Each row is a point on a landscape with many peaks, with its height.
From any point a climber takes the steepest step (rise divided by distance) to one of its 2 nearest points. It stops when none of these is higher. Distance is the straight distance between rows; heights are no part of it.
z_389 h=72.6: [-1.27  3.12  1.08 -0.74 -1.97  0.97 -4.46  0.96  0.10  1.22 -0.92  2.89
  1.46 -0.62 -2.87  0.30  0.02 -1.40  4.70 -1.43]
z_299 h=60.6: [ 0.78 -0.81 -0.63 -0.24  1.33  3.63  3.60  1.09 -1.79  0.59  0.30 -2.72
 -0.78  1.01 -2.48 -0.14  1.62 -0.56  0.82  0.44]
z_692 h=31.0: [-2.43  0.88 -2.75  2.30 -0.84  0.22  1.85  0.78  1.81  2.29 -1.53 -0.23
  2.37 -0.83  1.44  0.55 -0.31  0.82  1.85  3.29]
z_514 h=40.8: [ 2.98  2.79  2.50  1.53  2.88  1.39 -1.41  4.96 -0.78 -3.63  0.23 -0.96
  0.82 -3.08 -0.23  0.88  1.81 -2.23 -1.00 -3.22]
z_593 h=20.0: [ 0.32  1.34  2.33 -2.76  2.87 -0.23 -2.53  0.34  0.47 -0.46  1.81 -0.65
 -0.09 -1.44 -0.09 -0.79  1.87 -0.88 -0.38 -1.17]
z_827 h=21.7: [ 1.73 -3.44 -1.31 -0.13  0.22  0.78  2.41 -1.11 -0.90  0.81  0.85 -1.67
 -2.15  1.78 -0.33 -0.76  0.52  0.39 -2.05  0.55]
z_558 h=20.6: [ 0.05 -3.02 -3.75  2.41 -0.09 -3.38 -0.23 -2.24  3.18 -0.18 -0.86  0.38
  0.24 -0.89  3.83  0.75 -1.38  0.35 -2.45  0.17]
z_386 h=72.5: [-0.75  0.61  2.02 -3.38 -2.33 -0.16 -3.63 -1.60  0.26  4.00  0.19  2.83
 -0.42 -1.36 -2.17 -2.24  0.89 -0.36  3.28 -0.88]
z_711 h=19.6: [ 1.41 -2.44  0.84  1.05  2.73  2.15  3.38  2.25 -1.67 -1.48  1.41 -4.39
  0.07 -0.07  0.30 -0.04  1.65 -0.62 -2.46  2.11]
z_36 h=49.4: [ 1.52  0.89 -3.84  4.59 -0.96  2.33  2.06  2.28 -0.25 -0.17 -1.88  1.27
 -1.19  1.06 -0.58  2.57 -0.76 -0.48  1.84 -3.52]
z_675 h=16.9: [-1.78  4.77  3.76  1.46 -1.18  2.16 -1.52  4.52 -0.74 -2.37  0.89  0.43
 -1.75  2.36  0.24  1.71 -0.19  1.56 -0.51  3.21]
z_997 h=51.8: [-2.01  3.03  2.24 -3.29 -0.27  2.64 -0.43  0.75 -1.40 -0.22  0.50  0.15
 -2.13  2.72 -2.30  0.07  0.91 -0.24  2.62  0.57]
z_330 h=28.5: [ 2.45 -3.55 -1.69  0.84 -0.68 -3.20 -2.71 -3.33  0.72 -3.66  0.53  1.11
 -3.30  1.89  2.34  1.67 -2.32 -1.66 -3.44 -3.58]
z_736 h=32.8: [ 0.85  0.02  1.92  0.73  1.39 -2.62 -4.09  0.26  1.23 -3.43  1.70  0.53
 -1.12  0.04  2.73  1.65 -0.66 -0.52 -2.81 -1.04]
z_792 h=76.4: [-0.55  2.00 -0.14  1.97  0.14  5.58  1.97  4.79 -1.12  0.32  0.02 -1.79
  0.95 -1.13 -2.09  0.74  1.52 -0.93  1.69  0.54]
z_624 h=15.7: [ 2.44 -0.13  1.28  0.05 -0.79 -3.23 -4.69 -2.05 -0.20 -0.63  0.32  3.53
 -2.83  2.61  0.48  1.37 -1.59  0.58  0.66 -3.04]
z_701 h=63.7: [ 0.18  2.41 -0.63  2.40 -2.16  4.21  1.21  3.68 -1.29 -0.42 -0.52  0.49
 -2.63  3.27 -1.17  1.97  0.23 -0.32  2.18  0.61]
z_124 h=7.2: [ 3.80 -4.23 -1.74  3.37  0.50  0.74  1.78  1.08 -0.25 -3.15  1.22 -1.16
 -2.10 -0.74  2.08  0.80 -0.01 -1.77 -4.41 -2.80]
z_199 h=16.8: [ 2.92 -1.05 -0.63 -1.27 -0.93 -1.45 -1.56 -2.75 -0.52 -0.48 -0.02  2.47
 -4.16  3.32 -0.53  0.42 -0.66 -0.50  0.24 -3.63]
z_561 h=25.9: [ 0.69 -4.62 -3.38  1.93  0.29 -0.65  6.66 -2.10 -2.91  4.27 -1.76 -4.15
  3.49 -0.39 -4.43 -2.33 -0.51  3.11 -0.35 -0.33]
z_354 h=26.4: [ 2.85 -4.14 -3.72  0.91 -2.00 -3.26 -0.97 -3.74  1.46 -0.88 -1.02  1.55
 -2.96  1.66  1.82 -0.16 -2.03 -0.01 -3.07 -3.23]
z_30 h=32.6: [-2.15  1.38 -0.31 -3.90  1.02 -0.64  0.09 -2.24  1.08  1.89 -1.01 -0.16
  2.45 -1.97 -0.80 -1.29  1.09 -1.24  3.27  0.25]
z_518 h=65.9: [-1.01  0.54 -4.01  1.81 -1.71  3.45  3.98  0.90 -0.26  1.34 -2.38 -0.34
 -0.78  2.05 -1.76  0.96 -0.24 -0.11  2.89  0.18]
z_655 h=30.5: [ 1.52 -2.14  0.30 -0.61  1.02 -3.08 -3.45 -2.19  1.06 -2.35  1.36  0.61
 -1.98  0.37  2.07  0.64 -0.64 -1.44 -2.72 -2.55]
z_502 h=77.9: [-1.73  2.65  2.73 -2.57 -2.21 -0.39 -4.33 -0.60 -0.22  1.70 -0.16  3.50
 -0.41  0.44 -1.65 -0.26 -0.28  0.01  4.12 -0.75]
z_550 h=5.7: [ 2.50 -3.40 -0.63  1.91  1.94  0.94  0.94  1.15  0.27 -0.49  1.52 -1.78
 -0.63 -2.14  1.24 -0.35  0.95 -0.80 -3.48 -1.17]
z_341 h=58.9: [ 0.14  2.21 -0.72  2.98  2.78 -0.41 -0.89  2.98  1.86 -2.69  0.01 -1.05
  2.24 -2.10  2.51  1.93  0.22 -0.90 -1.76 -0.38]
z_274 h=19.3: [ 2.69 -4.93 -2.33  1.12  0.04 -0.95  0.90 -1.78  0.70  4.22  0.59 -0.49
  0.95 -3.54 -0.37 -2.95  0.41  1.75 -2.73 -1.86]
z_418 h=13.0: [ 0.48 -0.17  3.40  0.19 -2.80  0.51 -2.96  0.78 -0.78  1.41  2.73  2.76
 -4.26  2.90  0.70 -0.49 -0.03  1.80 -0.88  1.33]
z_977 h=53.6: [-2.06 -0.79 -1.20 -0.25 -2.44  1.87  2.81 -0.71 -0.87  3.44 -1.19 -0.72
 -0.59  2.22 -1.44 -0.74  0.00  1.64  2.37  4.01]
z_453 h=35.3: [-3.03  2.31  0.84 -3.46  2.02 -1.90 -0.97 -1.73  1.61  1.74  0.41 -0.19
  4.53 -3.42  1.42 -1.68  0.78 -0.63  1.54  2.23]
z_226 h=28.6: [-0.61 -2.23 -0.76  0.06  3.26  1.04  3.61 -0.44 -1.77  2.51  0.32 -4.69
  3.24 -1.21 -2.28 -1.14  1.43  0.26  0.70  2.17]
z_772 h=20.5: [-2.53  4.68  2.45  3.00 -0.80 -1.48 -4.03  2.82  1.08 -2.02  0.50  2.35
  0.53  1.28  2.71  2.56 -2.07  2.69 -0.80  2.60]
z_606 h=54.4: [ 0.05  1.36 -0.16 -2.98 -1.09  2.30  0.96 -0.92 -1.30  0.65 -0.36  0.82
 -3.41  3.56 -2.72 -0.10  0.70 -0.86  3.01 -1.25]
z_545 h=69.6: [ 0.66  5.89  0.80  2.01  2.24 -1.32 -4.18  2.56  0.37 -3.29 -1.13  0.87
  3.74 -1.11 -0.02  3.16 -1.28 -0.72  1.07 -1.55]
z_85 h=72.3: [-1.78  2.88 -3.22  0.77 -1.40  2.66  1.85  0.80 -0.12 -0.32 -3.08  0.54
 -0.47  2.42 -1.90  2.03 -0.41 -1.50  4.64 -1.21]
z_533 h=50.5: [ 0.92 -3.12 -4.09  2.74 -4.89  2.31  2.95  0.11 -0.28  5.75 -1.60  1.91
  0.85 -2.74 -3.28 -2.63 -0.80  2.75  0.79 -1.88]
z_549 h=11.3: [-1.64 -1.26  2.30 -2.71  1.57 -0.87 -0.67 -1.80  0.07 -3.35  2.36 -1.21
 -2.75  2.20  1.79  0.24 -0.52 -0.26 -2.63  0.48]
z_671 h=25.7: [ 1.02 -0.86 -2.60 -0.76  1.18 -1.44 -0.38 -1.88  1.80  2.74 -1.15  0.66
  2.23 -3.91 -0.13 -1.37  0.71 -0.71  1.23 -3.44]
z_520 h=24.6: [ 1.91 -4.69 -3.45  1.01  1.31  1.02  7.26 -2.01 -3.70  2.01 -0.67 -4.41
  0.79  1.64 -4.20 -1.53 -0.08  1.67 -1.56 -1.43]
z_325 h=61.4: [ 0.62  1.81  5.46  0.01  0.75  1.31 -2.87  4.41 -0.57 -1.60  2.97 -0.89
 -0.77 -1.60  1.09 -0.79  1.87  0.67 -3.15  2.75]
z_278 h=23.3: [ 3.12 -4.94 -1.44 -0.01  0.94  1.71  5.52 -1.58 -3.11  0.25  0.99 -3.79
 -1.36  3.02 -2.33 -1.22  0.50  0.08 -2.74  0.05]
z_712 h=18.2: [ 4.18 -2.21 -2.25 -0.30 -1.28  0.76  0.87 -1.56 -0.76  0.83  0.06  1.34
 -3.67  2.28 -1.38 -0.93  0.35 -0.48 -1.42 -4.12]
z_95 h=49.3: [-1.59  3.07  3.31 -2.62  0.43  0.60 -1.43  0.16 -1.14 -2.53  1.02  1.25
 -3.51  3.80 -0.39  1.10 -0.42  0.50  0.99 -0.49]
z_417 h=59.9: [-1.43  4.33  0.96 -1.98  3.02 -3.39 -3.08 -1.56  0.95 -3.88 -0.90  1.26
  1.13  1.10  1.20  2.30 -1.53 -0.61  1.60 -1.99]
z_799 h=15.3: [ 1.70 -1.80  3.62  0.02 -0.27  1.04  0.02  1.82 -1.87 -5.34  2.85 -1.35
 -3.78  1.92  2.30  0.31  0.59 -1.30 -4.23  1.60]
z_284 h=44.9: [-0.11  2.97 -3.73  3.85  0.71  1.08  0.84  2.21  0.97 -1.47 -2.30  0.70
  1.10  0.37  0.66  3.55 -1.02 -0.84  2.27 -1.97]
z_295 h=50.4: [ 1.66 -4.27 -5.19  3.09 -3.34 -0.31  4.41 -1.23  0.58  3.41 -2.08 -0.12
 -0.35  0.65 -0.25 -1.33 -1.43  3.53 -1.97  0.33]
z_423 h=19.9: [ 3.93 -4.40 -2.46 -0.26 -1.59  1.22  2.94 -2.04 -1.24  2.29  0.59 -0.36
 -2.41  1.69 -2.01 -2.42  0.21  1.07 -2.70 -2.14]
z_645 h=67.1: [-1.43  2.40  5.22 -0.82  0.88 -0.04 -3.06  2.52 -0.11 -3.10  2.76  0.23
 -1.53  0.64  1.72  0.32  0.06  1.48 -3.10  1.87]
z_905 h=19.1: [ 1.00 -6.33 -2.24  2.17  1.72 -2.05  3.56 -2.23 -1.10  2.89  0.27 -4.37
  2.67 -1.19 -0.90 -1.89 -0.28  1.78 -3.46  1.44]
z_602 h=54.3: [ 4.11  1.45 -1.26  4.05 -1.42  1.73 -0.91  2.57 -1.93 -1.06 -1.16  2.44
 -2.44  2.49 -1.20  2.99 -0.98 -0.75  2.06 -4.04]
z_570 h=27.1: [-4.44  1.91  0.72  0.62 -1.87 -0.92 -0.43  0.14  1.86  2.54  0.14  1.35
  2.44 -0.85  2.58 -0.37 -0.48  2.26  1.60  5.56]
z_19 h=55.6: [ 0.45 -1.21  4.03 -1.14  2.59  0.61 -0.69  2.05 -0.61 -2.43  2.96 -3.09
 -0.51 -1.19  1.40 -0.85  1.84 -0.26 -3.84  2.80]
z_3 h=67.6: [-1.72 -0.68  2.68 -3.91 -2.09 -0.16 -1.93 -2.37 -0.16  4.35  1.07  1.94
 -1.15 -0.44 -1.50 -2.92  0.87  1.16  2.20  1.75]
z_394 h=64.3: [-3.88  5.38  1.25  0.10 -2.22 -3.58 -2.33 -0.95  0.53 -0.92 -2.55  4.91
  2.87  0.72  1.82  2.64 -3.42  1.00  4.86  1.25]
z_619 h=8.8: [ 5.05 -5.51 -3.05  2.65 -0.85  0.57  2.55 -0.91 -0.54 -1.28  1.05  0.10
 -2.60 -0.31  0.22 -0.69 -0.48 -0.54 -5.15 -5.08]
z_34 h=55.5: [-3.96  3.55  3.30 -0.74  0.16 -3.66 -3.86 -0.74  1.58 -0.89  0.75  3.26
  1.42  0.08  3.41  0.85 -2.21  2.30  0.37  1.49]
z_98 h=17.0: [ 3.00 -2.64  4.13  0.04  0.50  2.41  2.14  3.43 -3.08 -5.93  2.15 -3.05
 -2.34  0.54  1.97 -1.09  2.13 -2.12 -4.07  1.98]
z_628 h=72.4: [-4.12  3.02  4.29 -1.99  2.08 -1.42 -2.03  0.26  0.65 -4.45  1.78  0.13
 -0.52  1.59  2.60  0.85 -1.48  1.74 -2.53  1.24]
z_49 h=28.0: [-2.17 -0.27 -1.50 -0.76  0.56 -3.91  0.75 -2.82  2.88  1.83 -1.00  0.76
  3.02 -2.46  3.36 -0.79 -0.49  0.53  0.59  2.82]
z_13 h=43.6: [ 1.87  3.59  1.77  0.86  1.59  2.34 -0.39  4.41 -1.12 -3.66 -0.22 -0.93
 -0.76  0.10 -0.57  1.59  1.29 -1.70  0.25 -1.93]
z_674 h=12.5: [-0.84 -3.86  2.45 -2.73  0.60 -0.38 -0.37 -2.51 -1.00 -5.19  3.22 -2.48
 -3.40  1.87  2.35  0.28 -0.83 -1.69 -4.79  0.71]
z_690 h=13.8: [ 2.32 -3.93  1.95 -0.60 -1.04  0.20 -0.55 -0.70 -1.55 -5.49  3.04 -1.36
 -4.29  1.91  2.53  0.54 -0.35 -2.93 -5.10 -0.60]
z_256 h=24.1: [ 3.35 -5.37 -3.86  0.54 -2.27 -2.98  0.12 -3.48  1.76  1.58 -0.73  1.02
 -1.65 -0.21  0.60 -2.04 -1.22  1.33 -4.00 -3.16]
z_946 h=64.0: [-1.64  5.41  5.01 -1.73  0.40  0.51 -5.09  2.54 -0.25 -1.05  1.43  1.22
  0.75 -0.75 -1.44  0.18  0.36  0.58  0.25  0.30]
z_988 h=11.8: [-1.59  0.60  1.75 -0.23 -2.65  0.24 -1.87 -0.07  0.09  1.95  0.97  2.32
 -2.76  2.15  0.70 -0.34 -0.42  2.07  1.08  2.04]
z_513 h=43.8: [ 1.20 -3.52 -0.52 -0.59  0.34  0.86  1.75 -1.22 -1.24  4.42  0.64 -1.89
  0.81 -1.27 -2.74 -2.78  1.23  1.29 -0.41  0.54]
z_957 h=34.9: [-2.32  0.77  1.65 -1.16  2.11 -2.55 -2.55 -0.83  2.39 -0.28  1.80 -0.07
  1.93 -1.78  3.32 -0.49  0.03  0.60 -1.67  2.10]
z_880 h=27.2: [-1.87 -0.93  0.44 -3.47 -2.92 -3.79  1.38 -3.92  1.63  4.45 -2.34  2.54
  1.66 -2.69  0.81 -1.96 -0.39  0.85  2.18  2.74]
z_464 h=31.3: [-1.80  3.33 -2.62  0.15 -0.85 -1.81 -0.41 -1.09  1.79  0.63 -3.29  2.55
  3.64 -1.57  0.49  1.41 -1.12 -1.72  4.67 -1.12]
z_938 h=49.5: [-0.15 -2.34 -3.15  1.46 -3.95  1.50  3.89 -1.08 -0.55  3.92 -1.70  0.18
 -1.55  3.01 -1.35 -1.17 -0.68  2.65  0.88  3.10]
z_703 h=45.7: [ 1.06 -3.03 -3.74  2.84 -3.86 -0.41  1.89 -1.15  1.17  3.12 -1.59  1.61
 -1.86  1.65  1.06 -0.82 -1.24  2.80 -1.29  1.63]
z_810 h=27.5: [-0.41  0.85 -1.03 -3.63 -2.14 -3.98  0.04 -4.34  1.40  2.37 -3.67  3.59
  0.98 -1.98 -0.44 -0.64 -0.64 -1.31  4.02 -2.14]
z_867 h=63.9: [ 2.70 -0.29  1.02 -1.20  2.04  3.88  2.94  2.10 -2.41 -1.28  1.02 -2.39
 -1.85  0.46 -1.70 -0.32  2.44 -1.95 -0.13 -1.54]
z_730 h=59.5: [-3.81  6.65  2.24 -0.46  1.01 -2.85 -3.67  0.71  1.49 -2.10 -0.03  2.30
  4.30 -0.99  2.18  1.08 -1.99  1.12  0.38  1.61]
z_586 h=55.8: [ 0.33 -1.08 -3.75  1.68 -3.41  0.80  1.39 -0.58  0.93  4.11 -2.83  2.18
  0.90 -1.93 -1.80 -0.98 -0.56  0.58  2.62 -2.03]
z_482 h=68.4: [ 0.01  3.90  4.96 -3.13  0.74  2.30 -3.36  2.53 -1.17 -0.87  1.83 -0.09
 -0.93 -0.43 -2.53 -0.89  2.05 -0.83  0.72 -0.68]
z_920 h=35.1: [-2.19  2.21 -4.36  1.69 -0.13 -1.20  2.09 -0.53  2.47  1.12 -2.84  1.00
  4.02 -1.80  2.02  1.13 -0.81 -0.65  2.81  0.67]
z_285 h=23.6: [-0.41 -3.20 -3.13  1.62  0.07 -2.11  1.69 -2.09  2.07  1.68 -0.76 -1.02
  0.92 -0.80  2.33 -0.45 -0.43  1.31 -1.79  2.38]
z_523 h=54.5: [ 1.88  0.98  1.00 -0.95  0.17  2.72 -1.82  1.83 -1.08  1.55  0.82  0.63
 -0.85 -1.20 -3.03 -0.66  1.82 -1.68  1.90 -3.45]
z_485 h=57.3: [-1.60  4.55  4.03 -3.25  2.63 -2.87 -4.51 -0.96  0.08 -3.32  0.72  1.72
  0.51  0.44  0.31  1.26 -1.13  0.31  0.65 -2.01]
z_174 h=30.2: [-1.93  0.10 -0.08 -4.54 -1.39 -1.88  0.85 -3.84  0.93  3.34 -2.16  1.45
  1.40 -1.98 -1.27 -2.08  0.50 -0.54  3.79  0.77]
z_632 h=69.5: [-0.89  3.98 -1.08  2.27  0.27  4.34  0.65  4.53 -0.54 -1.43 -1.42 -0.66
  1.61 -0.91 -2.21  2.13  0.54 -1.91  2.99 -2.10]
z_949 h=60.5: [ 0.40  4.84  6.18 -1.89  1.65 -1.02 -5.88  1.67 -1.29 -3.14  1.41  1.61
 -0.53  0.24 -1.19  0.90 -0.58  0.52 -0.26 -1.84]
z_392 h=58.8: [ 1.02  2.26 -0.55  3.04 -2.58  1.66 -1.80  2.42 -0.70  0.01 -0.72  2.30
 -2.16  3.07 -0.66  2.40 -0.85  0.20  2.40 -0.95]
z_185 h=20.8: [ 0.32 -5.87 -2.37  2.20 -0.39 -2.59  2.34 -2.51  0.63  3.20 -0.05 -2.63
  1.82 -0.67  0.85 -1.88 -0.74  2.65 -3.17  3.49]
z_504 h=55.1: [ 1.99 -4.35 -5.20  3.09 -1.21  1.37  5.82 -0.85 -0.69  2.17 -1.15 -1.33
 -0.37  0.09 -1.34 -0.91 -0.94  2.66 -2.18 -1.58]
z_630 h=23.0: [-1.03  0.62  1.59  1.74 -0.75  1.68 -0.65  2.77  0.35  0.71  1.91 -0.43
 -1.30  0.97  1.20  0.31  0.65  1.62 -1.15  3.86]
z_252 h=21.1: [ 0.03 -1.88  0.86  1.74  0.92  2.01  2.04  2.15 -0.81  0.97  1.61 -2.88
 -0.17  0.51  0.58 -0.22  1.21  1.06 -1.53  4.19]
z_488 h=69.9: [-3.27  5.04 -0.53 -0.59 -2.71 -1.81 -1.32 -0.88  0.36 -1.28 -3.89  4.03
  2.26  1.45 -0.65  2.99 -2.55 -0.89  6.59 -0.12]
z_154 h=10.1: [-0.33 -0.41  0.02 -0.67  0.39 -0.32  0.06 -0.73  0.35 -2.03  0.73  0.00
 -2.99  3.08  1.24  0.88 -0.31  0.01 -0.91  0.27]
z_907 h=10.2: [-1.14 -0.68 -0.74  0.28 -1.62 -1.53 -0.31 -1.89  1.12  0.42 -0.29  1.55
 -2.67  2.68  1.90  0.48 -0.94  1.45  0.00  1.33]
z_563 h=22.4: [-2.02  3.05  0.48  3.13 -0.59 -1.15 -2.84  2.45  2.25 -0.22  0.48  1.49
  1.49 -0.31  3.37  1.61 -0.92  1.70 -0.55  3.15]
z_791 h=72.8: [ 1.88  1.85  4.97 -3.44  0.75  2.01 -2.13  1.72 -2.25 -1.64  2.36  0.30
 -3.45  1.58 -1.71 -0.73  2.04 -1.09 -0.17 -1.28]
z_194 h=57.9: [-3.06 -0.57 -2.24 -0.94 -0.69  0.83  4.83 -1.94 -0.89  2.72 -2.61 -2.38
  1.54  1.56 -1.98 -0.34 -0.12  0.80  3.41  4.08]
z_382 h=38.1: [ 2.36  0.74  2.50  0.51  3.31  0.60 -1.10  3.60  0.12 -3.43  1.40 -2.28
  0.37 -3.04  1.41  0.08  2.09 -1.99 -2.84 -1.13]
z_350 h=28.4: [ 0.25  2.01 -2.01 -0.30  1.11 -1.67 -1.93 -0.98  1.45  0.83 -1.92  1.70
  2.38 -2.09 -0.08  0.68 -0.15 -1.76  3.11 -3.39]
z_683 h=31.8: [-1.38  1.59 -0.96  0.24  1.27 -2.56 -1.65 -0.92  2.59  0.07 -0.22  0.69
  2.14 -1.48  2.96  0.31 -0.20  0.06  0.16  0.78]
z_542 h=68.8: [-3.67  0.11 -2.26 -0.87 -2.12  1.26  2.87 -0.87  0.95  3.32 -3.15  0.44
  5.35 -3.03 -2.36 -1.15  0.13 -1.84  4.88  2.26]
z_936 h=12.1: [ 3.19 -4.63  1.51  0.78 -1.90 -0.34 -1.79 -0.59 -0.44 -2.13  3.15  0.33
 -3.88  1.13  2.41 -0.40 -0.15 -1.10 -5.34 -0.35]
z_567 h=63.3: [-0.78  2.69 -0.07 -0.23  2.55 -2.92 -1.86 -0.90  0.96 -5.55 -0.93  0.43
 -0.28  2.48  2.02  3.50 -1.88 -0.86 -0.15 -1.71]
z_197 h=10.3: [ 4.29 -6.19 -0.81  0.94 -0.92  0.22  0.64 -1.57 -0.53 -0.26  2.43 -0.84
 -2.73  0.43  0.72 -1.56  0.10 -0.78 -5.52 -1.81]
z_648 h=18.6: [-3.12  4.73  2.74  1.25 -2.39  0.81 -3.11  2.47 -0.18 -0.69  0.14  2.61
 -0.92  2.65  0.46  1.95 -1.53  2.21  1.77  2.36]
z_128 h=30.3: [-0.72 -0.91 -1.34 -2.59  2.75 -0.03  2.28 -2.27  0.25  2.13 -0.84 -2.53
  2.46 -1.85 -1.59 -1.51  1.40 -0.63  1.55  0.04]
z_844 h=27.4: [-2.71 -1.60 -1.67  1.42 -0.95 -1.48  2.80 -1.37  1.11  3.41 -1.10 -0.92
  2.66 -0.45  1.65 -0.49 -0.37  2.12  0.85  6.11]
z_698 h=59.6: [-3.49  3.12  1.44 -1.71 -1.35 -3.93 -1.88 -2.40  1.24 -0.18 -1.48  4.03
  1.10  0.45  2.35  0.99 -2.06  0.93  3.37  0.57]
z_960 h=24.8: [-4.16  2.29  0.45  0.15 -4.03 -1.62 -0.57 -0.49  1.83  3.21 -1.57  3.51
  2.41 -1.45  1.76 -0.18 -1.13  0.93  3.33  4.24]
z_807 h=25.0: [ 0.85 -0.78 -2.48 -1.90 -3.93 -4.88  0.86 -4.27  2.07  2.85 -4.46  3.92
 -0.24 -1.12  0.28 -0.60 -1.36  0.41  2.26 -1.75]
z_812 h=65.8: [-2.62  4.59 -1.46 -0.46 -1.83  0.81 -0.78  0.20  0.01 -1.00 -3.31  2.07
  0.85  2.15 -2.09  2.31 -1.30 -1.56  5.88 -0.94]
z_257 h=63.8: [-2.23  7.81  1.94  1.11  1.85 -0.78 -3.43  3.16  1.02 -3.24 -0.24  0.55
  4.33 -1.62  0.79  1.64 -0.83  0.00 -0.93  1.21]
z_238 h=18.3: [ 3.32 -2.46  2.38  0.87  2.11  3.18  4.07  4.03 -3.10 -3.81  1.41 -3.74
 -1.14 -0.60  0.49 -0.84  2.45 -1.68 -2.58  0.75]
z_689 h=46.7: [ 1.68 -3.52 -1.87  1.46 -2.57  2.45  2.05  0.05 -1.26  5.72  0.18 -0.09
 -0.03 -1.11 -2.95 -2.71  0.54  2.03  0.05  0.09]
z_320 h=47.7: [ 1.46 -5.88 -0.17 -0.42  2.93 -0.48  1.25 -1.53 -0.49 -3.04  2.12 -4.70
 -0.21 -1.46  1.47 -0.27  0.41 -2.47 -5.28  0.28]
z_921 h=38.0: [-2.11  0.07  2.09 -3.05  1.93 -1.51 -1.55 -1.73  1.24  2.12  1.63 -0.47
  1.97 -2.39  1.00 -1.99  1.15  0.83  0.05  2.53]
z_543 h=64.6: [ 1.22  4.65  0.43  2.91  3.32 -1.67 -2.90  3.21  1.15 -5.17 -0.59 -0.32
  3.21 -1.63  1.62  3.23 -0.62 -1.12 -1.53 -1.47]
z_627 h=68.0: [-3.62  3.32  1.23 -1.09  2.54 -1.83 -0.97 -0.34  1.45 -4.97  0.42 -0.43
  0.13  1.78  2.91  2.19 -1.40  0.28 -1.23  1.03]
z_18 h=18.4: [ 1.72 -1.33  2.30 -2.81  1.62  1.56 -0.52 -0.09 -1.13  0.93  2.25 -1.44
 -1.75 -0.22 -1.30 -1.81  2.24 -0.62 -0.79 -0.13]
z_681 h=24.9: [-3.10  2.16  1.42  1.57 -1.12  1.02 -1.45  2.32  1.21  1.92  1.23  0.49
  1.22 -0.45  1.48 -0.06  0.27  2.24  0.44  5.01]
z_491 h=70.0: [-1.07  3.76  0.45  1.35  0.40  4.19  1.83  4.67 -0.76 -2.14 -0.63 -1.73
 -0.66  1.44 -0.93  1.80  1.00 -0.53  1.08  2.05]
z_195 h=60.0: [ 0.75 -1.93 -4.05  2.97 -0.33  2.77  4.74  0.73 -0.73  1.92 -1.00 -1.24
 -0.55  0.41 -1.07  0.02  0.00  1.00  0.16 -0.11]
z_811 h=40.5: [-2.05  4.17 -3.35  3.46 -0.23 -0.30  0.28  1.54  1.95 -1.14 -2.80  1.22
  2.61  0.34  1.89  3.09 -1.42 -0.27  2.65  0.58]
z_214 h=61.6: [-1.84 -0.25 -3.60  0.13 -3.28  0.82  1.98 -1.09  1.25  3.52 -3.69  2.08
  3.06 -3.27 -2.23 -0.73 -0.52 -1.40  4.48 -1.11]
z_235 h=23.7: [ 1.80 -1.85 -2.53 -1.40  2.66 -2.11 -0.32 -2.89  1.75  0.66 -0.62 -0.30
  0.48 -2.31  0.57 -0.87  0.61 -1.35 -0.77 -3.95]
z_390 h=51.3: [ 1.10 -4.06  2.29 -0.20  2.04 -0.56 -0.89  0.47  0.05 -2.72  3.30 -3.37
 -0.53 -1.61  2.54 -0.50  0.84 -1.38 -5.05  1.83]
z_362 h=17.1: [ 1.27 -3.35  1.91 -4.05  3.23 -0.45 -0.08 -2.28 -0.73 -1.27  2.78 -2.69
 -1.76  0.18 -0.13 -1.67  1.60 -1.28 -2.84 -0.27]
z_163 h=58.6: [ 0.07  1.32 -0.82 -0.54  1.09  4.18  0.12  2.04 -0.77  0.98 -0.22 -0.22
  1.69 -3.07 -3.92 -0.39  1.51 -2.63  3.25 -4.46]
z_191 h=16.1: [ 1.77 -3.91 -0.66 -2.81  4.05  0.10  2.54 -2.53 -0.96 -0.53  1.04 -4.11
 -0.16 -0.41 -1.54 -1.41  1.63 -1.33 -2.07 -1.33]
z_590 h=46.5: [ 0.30  3.13  2.51 -0.54  1.28  0.73 -0.98  2.34 -0.70 -4.66  0.71 -0.58
 -2.43  2.18  0.48  1.83  0.21 -0.84 -0.87 -0.29]
z_670 h=62.5: [-4.03  0.33 -1.17 -2.45 -0.68  0.39  3.73 -1.98 -0.11  2.76 -2.43 -1.28
  3.85 -0.99 -1.82 -0.70  0.22 -0.33  4.47  4.08]
z_127 h=22.0: [ 0.65 -1.20 -0.60 -1.41  3.29 -1.20 -0.85 -1.40  1.63 -0.40  0.81 -1.51
  0.71 -1.89  1.35 -0.48  0.88 -1.19 -1.43 -1.17]
z_146 h=21.5: [ 2.91 -5.49 -2.07 -1.65 -1.70 -2.31  0.73 -3.63  0.45  3.88 -0.08 -0.01
 -0.41 -1.00 -0.99 -3.87  0.00  2.36 -2.95 -1.15]
z_934 h=57.4: [ 0.15  0.11 -0.32 -1.93  0.51  2.64  3.15 -0.15 -1.75 -0.76  0.33 -1.51
 -3.13  4.04 -1.67  0.22  1.00 -0.62  0.99  0.67]
z_500 h=35.2: [ 2.16 -0.33  2.75  0.41  1.79 -0.64 -2.71  2.27  0.09 -3.94  2.07 -0.72
 -1.57 -0.87  2.20  0.81  0.91 -1.46 -3.49 -1.07]
z_155 h=27.3: [-0.99 -3.27 -1.68  1.33  1.29 -0.02  4.83 -1.47 -2.56  4.71 -1.12 -4.33
  4.36 -0.95 -3.65 -1.76  0.43  1.41  1.18  1.95]
z_26 h=67.0: [-0.79  3.32 -0.30  0.42 -0.87  1.66 -3.81  1.81  0.01  0.29 -1.73  2.44
  3.80 -2.29 -3.63  0.83 -0.15 -2.89  5.00 -3.63]
z_189 h=41.2: [-0.06 -2.73  1.27 -2.02  1.43 -0.64 -0.20 -1.84 -0.36  3.97  1.60 -2.01
  1.12 -1.72 -0.88 -2.75  1.63  1.14 -0.48  2.43]
z_873 h=63.5: [-1.09  2.64 -1.65  2.18 -0.40  4.21 -0.75  3.46 -0.36 -0.04 -1.37  1.21
  2.79 -2.48 -3.86  1.22  0.11 -2.78  4.42 -4.15]
z_747 h=17.7: [ 2.62 -5.75 -3.31  0.93  1.70 -0.64  3.97 -2.38 -0.79  2.61  0.22 -2.94
  1.64 -2.63 -1.86 -2.44  0.15  1.78 -3.00 -2.13]
z_973 h=67.7: [ 3.44  0.04  3.80 -1.73  1.31  2.84  0.94  3.04 -2.60 -2.73  1.80 -1.38
 -2.74  0.60 -0.61 -0.99  2.97 -2.06 -1.36 -0.80]
z_818 h=14.4: [ 2.79 -0.98  3.42  0.44 -1.94 -1.71 -5.00 -0.34 -1.00 -0.22  2.87  3.39
 -4.30  2.75  0.85  0.33 -0.60  0.77 -1.56 -1.47]

Call two points neighbours if one is among the 2 nearest of the other. Go from one point of each pair to the other, from neighbour to neighbour, staying as high as possible. Name the lowest point that can't be avoided.
z_791 / z_545 => z_382
z_488 / z_570 => z_960
z_791 / z_628 => z_485
z_85 / z_542 => z_703
z_488 / z_85 => z_812
z_792 / z_502 => z_873
z_85 / z_545 => z_34
